Points, in no order, along strands that fork and pass close to each other.
Points whose rows are less than 18.6 apart are linked; no others are. Some points are linked to none.
<35>: [ -3  -7  -6  -6 -28   0 -13  27 -20   4]
<305>: [ 18   6  -1 -12  -9 -26 -29  12 -13  -5]
<55>: [ -2   1   2  24  12   1  21 -27  11 -19]
<131>: [ -7 -14  -8  -3 -31   7 -12  35 -26   7]
<460>: [-36  -4 -16  15  -8  20   5 -13 -29   1]
<14>: [ 25   2   9  -8   0 -15  -9  23  16   3]
<451>: [ -4   3   1  13  12   0  14 -26  10 -11]
<599>: [17 -4 10  0 -4 -4 11 23 31  9]
<561>: [ 9  0  4 -6 -9 -3  4 16 17  4]
<178>: [ 1 -4  3  8  2  2 19 -6 22 -2]
<541>: [-17  -9 -10  -4 -21  12 -15  22 -32   7]
<189>: [17 -7 10  4  2 -1 18 17 32  9]
<635>: [17 -8 11 10  6  1 24 12 35  9]
<279>: [ 12   9  -1 -16  -3 -18 -27   6 -11  -6]
<656>: [-8  1 -2  1 -8  3  8 -6  7  0]
<242>: [  6  13   2 -19  13 -10 -23 -10  -5  -6]
<8>: [ 18   2  -1 -10 -14 -24 -24  20  -8  -4]
<51>: [-23 -13 -12   0 -16  19 -13  21 -34   9]
<283>: [ -6   8  -2 -10   0  -2  -7  -9  -2  -1]
<228>: [ 36  -1  17  -5  19 -10   1  20  21  10]
<203>: [-24  -3 -11  -2 -16  14  -4   3 -23   6]
<439>: [ 12   8   7  -9  33  -3  -3 -25   5  -5]
<346>: [ 3 -5  3  8 -4  1 19  5 25  2]
<456>: [-5  0  1  3 -3  2 12 -7 14 -2]
<287>: [ 12   9   8 -14  29  -5 -10 -21   4  -4]
<610>: [ -9   3   0   8   6   1  11 -23   7  -8]
<205>: [ -3   4  -4 -11 -16  -3 -14  11 -10   1]
<399>: [-11 -14 -10  -1 -26   9 -16  31 -32   7]
<133>: [-31   2 -14  12  -6  14   3 -20 -24  -2]
<335>: [ 24   0   1  -7 -13 -25 -20  26   0  -2]
<566>: [-35  -6 -17  10  -9  23   1  -4 -33   6]
<88>: [  3  -2   6  30  15   1  25 -26  13 -23]
<311>: [-12   8  -5  -5   0   2  -3 -16  -4  -2]
<443>: [17  0 10 -6 -4 -8  1 20 22  6]
<465>: [ 11   1   7   1  24  -1  11 -16  15  -3]
<167>: [-21  -1  -8  -1 -17  10  -2   2 -14   4]
<354>: [ 12  12   1 -18   6 -16 -27  -1  -9  -7]
<42>: [12 -2  8  3 17 -2 14 -7 23  0]
<281>: [-23  14  -8  -3   5   4  -7 -29 -17  -4]
<46>: [ 24   0   6 -10  -6 -18 -14  24   9   0]
<373>: [ -4   0  -5 -10 -22  -1 -13  17 -14   2]
<480>: [  1   9  -1 -14  -1  -6 -15  -3  -2  -2]
<326>: [-29   7 -11  14  -1   9   4 -29 -17  -8]
<213>: [-30 -11 -13   4 -10  23  -9  12 -37  10]
<524>: [ -1   7  -4 -14 -10  -5 -17   5 -10  -2]
<300>: [-32  -6 -14   5 -12  20  -4   2 -32   8]
<150>: [ 24  -9  14  21  29   2  32 -12  22  -2]
<421>: [24 -8 14 12 16  0 26 10 32 10]
<406>: [ 10   3   7  -1  29  -1   6 -23  10  -4]
<107>: [26 -8 15 12 23  2 26  4 28  9]
<250>: [-24  10  -8   8   3   5   1 -30 -15  -7]
<469>: [21 -7 13 15 25  1 27 -8 23  1]
<249>: [  5  -5   4   1 -10   1  15  13  24   5]
<604>: [-14   6  -3   4   3   2   5 -22   1  -7]
<188>: [  7  12   5 -18  22  -7 -18 -18  -3  -5]
<16>: [-13  -1  -5  -3 -15   7   3   0  -2   2]

A fork is a point with three links, a tip a point with one. Leave the first point through the second and follow the links. Name the first fork or tip that comes.
<305>; <8> -> <443>
<456>; <656> -> <300>
<439>; <406> -> <42>
<566>; <460> -> <281>
<635>; <421> -> <150>
<311>; <604> -> <88>

Name the points in between on the shortest way along the links from the first point to the second, in order.
<635>; <14> -> <189> > <599> > <443>
<133>; <399> -> <460> > <566> > <300> > <213> > <51> > <541>
<610>; <480> -> <604> > <311> > <283>
<281>; <133> -> <250> > <326>
